Each row is a point on a landscape with many valleys, with its height.
From any point a ball takes the steepest step (drop divided by distance) to one of its 6 nearest points. It stops when none of these is lower. Distance is the straight distance between rows; heights are no part of it.
<528> (h 379): [ 31   8 -10  42  28 -10  62   7   6 -37]
<369> (h 130): [-39  33  28 -31  -4 -20 -62 -25   7  38]
<25> (h 765): [ 10   9  45   3  30 -32 -29   6 -16  34]
<471> (h 541): [ -1 -56 -47 -23 -85  48 -18   0 -23   0]
<443> (h 499): [ 50  13  62  43  53 -45  -3  10 -25  44]
<479> (h 318): [ 18   8 -28  28 -20   7  45 -15  17 -29]
<34> (h 278): [-55  11 -39 -43 -17  28  -7   7  39 -44]
<462> (h 300): [  1  -4  10   4  53  -5  16  27   3 -25]
<242> (h 163): [-28  15  28 -29   8 -16 -53 -13  -1  38]
<674> (h 363): [-52  -7  -1 -66   6  13 -60  11   7   5]
<617> (h 98): [ 25 -20 -26  24 -60  18  27 -22 -10   0]
<114> (h 556): [-22 -33 -44 -31 -98  45 -25 -17   6  -2]
<257> (h 447): [ 68 -46 -13  50 -33  15  50   3 -44  12]
<131> (h 888): [ 25 -63 -34   6 -59  40   7   7 -31   6]
<256> (h 486): [-13 -15 -46  -4 -85  32  -5 -21   4  -1]
<424> (h 598): [ 41   1   2  50  48 -14  71  18   2 -31]
<230> (h 628): [ 34  55  63  51  46 -68   6 -18   8  48]
<112> (h 357): [ 44  -3 -20  49 -12   2  55 -15  -1 -12]
<538> (h 282): [-57   7 -25 -60  -8  25 -25  18  32 -35]
<515> (h 697): [ -2  17  45  -2  29 -33 -33  -6  -6  44]
<154> (h 317): [  9   6  -7  14  36   2  40  13   9 -40]
<127> (h 432): [ 31   6   9  42  63 -16  58  27   2 -36]
<784> (h 389): [-65  -5  -9 -74   0  22 -59  16  13   1]
<417> (h 352): [-55  -4 -15 -65  13  25 -39  12  18 -22]
<312> (h 450): [ 27   7  56  19  50 -35  -8  11 -27  36]
<526> (h 685): [ 74 -19  -4  78 -15  -7  80 -13 -30   2]
<607> (h 388): [-45  -5   2 -59  14  14 -52   8  -4   5]
<371> (h 152): [-18  51  39 -11   7 -41 -38 -25  12  41]
<6> (h 387): [ -6  21  39  -9  21 -29 -41 -12  -6  44]
<160> (h 335): [ 22  10 -17  36  10  -1  56  -2  12 -33]
<85> (h 288): [ 15  -9  25   6  59 -13  10  34 -18  -6]
<97> (h 268): [-66  10  10 -70 -10  12 -77  -7   2  25]
<309> (h 270): [ 46 -13  55  37  81 -37  27  38 -24   5]
<393> (h 111): [-29  46  30 -15   2 -31 -49 -25  14  45]
<566> (h 174): [-49  20  20 -50  -6 -12 -77 -19   6  42]
<512> (h 607): [  9 -63 -39 -16 -74  43 -13   8 -23   2]
<683> (h 267): [-16  -7  18 -16  47  -1 -14  26 -12  -4]
<619> (h 427): [ 56 -34 -17  53 -36   9  48 -12 -31  10]
<820> (h 460): [ 53  -3  -2  61  -1  -6  73 -12   0 -15]
<394> (h 137): [-20  32  33 -13   6 -30 -50 -17   3  46]
<345> (h 245): [-65  25   6 -67 -25  -7 -86 -21  11  36]
<159> (h 329): [  8  47  46  16  29 -51 -27 -23   8  41]
<281> (h 706): [-14   5 -13 -15  25   8  13  16  19 -38]
<656> (h 472): [-22  -5 -45 -19 -82  34 -11 -29  19 -13]
<386> (h 178): [ 36 -12  34  29  78 -24  27  37 -21  -8]
<638> (h 383): [-10   6 -14   1  34   7  25  17  18 -40]
<589> (h 426): [ 39   4  54  24  56 -38  -6  15 -27  25]
<145> (h 420): [  1   9 -28  13 -12   8  39  -9  24 -35]
<2> (h 165): [-33   3 -25 -34  11  17  -2  16  21 -44]
<405> (h 316): [ 15  -5   8  13  56  -1  38  29   1 -31]
<655> (h 418): [ 30  20  60  33  46 -47 -10   1 -15  48]
<543> (h 334): [ 31  -1 -18  42 -19   3  53 -15   8 -24]
<261> (h 365): [-29 -10  10 -40  33   5 -33  23   2   0]
<135> (h 511): [ -7  52  41   4  20 -50 -26 -25  11  38]
<433> (h 425): [-28   8 -47 -15 -64  29   3 -26  28 -24]
<495> (h 263): [ 16   1 -28  25 -38  13  27 -20   8 -15]
<168> (h 440): [-28   3 -13 -26  27  15   4  19  19 -37]
<630> (h 421): [ 43 -14 -17  52 -26   6  52 -11 -20  -4]
<822> (h 434): [ 12  -5  44   6  47 -21 -10  19 -23  15]
<76> (h 672): [-17  11 -28  -6   9  16  19  11  23 -41]
<480> (h 466): [-42   8 -55 -34 -71  38 -12 -23  39 -30]
<599> (h 161): [-26  -5  14 -27  39   1 -23  21  -3  -1]
<847> (h 489): [ 76 -42  -8  62 -18  10  53  -1 -43  12]
<116> (h 403): [ 18  45  56  35  35 -58 -10 -15  -9  40]
<29> (h 502): [  7 -27 -45  -4 -79  40  -5 -15  -3   4]
<450> (h 563): [-12 -62 -56 -30 -90  57 -23  17 -18  -2]
<96> (h 380): [-42 -10   4 -53  22  13 -39  18   3  -7]
<268> (h 271): [ 41 -33 -25  33 -46  15  31 -13 -26   6]
<809> (h 375): [ -4  10 -30  12 -39  18  27 -19  19 -20]
<361> (h 553): [ 16 -38 -38   5 -72  38   3  -5 -20   5]
<338> (h 280): [-17   6  30 -26  22 -12 -40   3 -11  26]
<392> (h 296): [-41   3  16 -48  14  -1 -54   0  -1  16]
<530> (h 407): [-19  10 -37  -8 -22  16  18 -10  31 -33]
<179> (h 561): [ 52   3   7  61  57 -20  80  20   3 -29]
<201> (h 369): [-33  11 -37 -24 -42  25   9 -15  37 -39]

Where does a ball stop that starts at each point below?
<424>: <617>
<145>: <617>
<338>: <393>
<25>: <393>
<114>: <2>
<638>: <599>
<607>: <393>
<471>: <2>
<589>: <386>
<256>: <2>
<809>: <617>
<450>: <2>

Call two points neighbours if one is among the 6 nearest of the other. Go from one point of each pair to the other, from neighbour to neighbour, staying as low as possible. Name the highest point that can't be avoided.
<2> and <617>: <674>
<393> and <617>: <160>
<393> and <599>: <338>
<386> and <599>: <85>
